Each row is a point on a tangle of strands that fork, close into loops and nearly touch. The rows are in no order.
(in the rows, 128 means zero)
Two points are linked if the straight distance between their rows is under 45.7. Some points are linked to none.
k973: [123  93 134 157 115 111 190 168]
k857: [118 149 107 115  99 130  94 135]
k68: [132 125 110 157  74 117 134 168]
k367: [122 151 166 167 176  90 130  94]
k454: [ 98 106 145 123 124 173  93 156]
k289: [110 115 148 150 115 114 182 157]
k902: [154 121  84  67 122  88 121 148]
k181: [144 118 142  58 142 120  92 148]
k80: [100 147 162 137 146  82 168 118]
k97: [118 103 123  85 132 143  91 169]
k372: [120 151 165 170 152 104 149  93]
k281: [121  85  94 131 109 126 170 167]
k718: [156 158 110 157 198 153 184  75]
k278: [182  73 117  84 143 112 113 170]
k153: [110 147 163 142 160  67 157 126]
k2: [ 89 117 119 114 119 111 189 143]
k430: [ 84 149 150 125 131  94 177 116]
k177: [165 161 119 101 109 106  80 107]
k84: [111 153 100 153 138 179 130  75]
k429: [150 143 106  79 111  92 101 145]
k73: [191 129 135 152 126 153  54 126]
k510: [131 111 127  68 140 127  88 159]
k4: [181  96 145  77 138 109 110 158]
k363: [ 93 118 157 151 134 185 111 116]
k975: [115 140 123 157  90 140 118 137]
k671: [135 120 133 152 109 159  77 150]
k535: [140 147 158 183 188  97 122  93]
k238: [ 95 116 190 158 152 144 142 121]
k193: [161 150 124  89 108  95  92 136]
k724: [185 139 184  86 112 118 116 111]
k521: [ 84 128 140 116 133 101 192 133]
k200: [125  88 108 149 108 111 190 164]
k151: [104 174 109 160 121 139 152  61]
k599: [ 91 126 160 154 152 179 128  94]
k312: [159 126 142 101 122 127  72 147]
k770: [168  68  95 101 135 117 113 177]
k567: [119 140 144 182 124 148 142  96]
k530: [155 148 142 186 199 109 133  79]
k277: [122 149 116 167 149 174 151  71]
k878: [126 146 150 180 151 130 154  77]
k48: [162 162 117 168 196 135 173  73]
k242: [154 155 131 181 189 114 152  71]
k121: [141 151 110 163 174 176 172  70]
k979: [146  75  80 106 123 120 128 176]
k139: [137  73  74 121 115 122 152 167]
k337: [144 127 130 120 110 138  74 157]
k270: [106 110 130 111 121 159  90 161]
k29: [145 110  94 149  80 111 143 184]
k651: [100 137  99 106 101 127 120 146]
k828: [174 135 160  95 128 123  73 128]
k669: [ 94 109 154 146 128 180 101 139]
k427: [159 105 115 117 103 115 105 182]
k544: [119 136 117 161  81 124 135 150]
k117: [108 138 132 167 104 153 124 113]
k623: [180 137 176  91 130 124  85 111]
k781: [100 110  72  97 110 113 162 148]
k313: [ 82 136 112 109 105 136 132 137]
k677: [ 94 147 105 138 132 178 115  77]
k852: [100 142 154 156 112 122 155 121]
k610: [ 94 125 183 156 160 154 140 101]
k99: [138 154 105 129  99 132  75 118]
k803: [ 89 147 110 125 126 173 101  92]
k13: [ 99 126 153 147 117 121 165 143]
k460: [163 157 111 119 111 120  68 110]
k431: [181 111 166  69 131 110 114 144]
k249: [125 102  59  91 110 107 145 153]
k658: [138 115  66  89 109  97 134 156]
k740: [ 73 151 140 131 124 144 144  95]
k492: [ 87 112  96 106 114 117 183 144]
k918: [188 122 178  74 117 110 128 131]
k642: [ 85 147 111 108 121 160  96 107]

A piece is all that can be reached along the links. How many separate loops has the piece of each point below (a circle has one, a figure eight two, a Y none), and how many tips (points with one link)?
k372 | loops 0, tips 2
k249 | loops 0, tips 2
k770 | loops 0, tips 2
k669 | loops 0, tips 2

A tip is a point with one link. Name the tips that can be reached along the links from each point below, in the order of the rows.
k460 | k153, k313
k68 | k29, k642
k669 | k181, k238
k431 | k671, k852
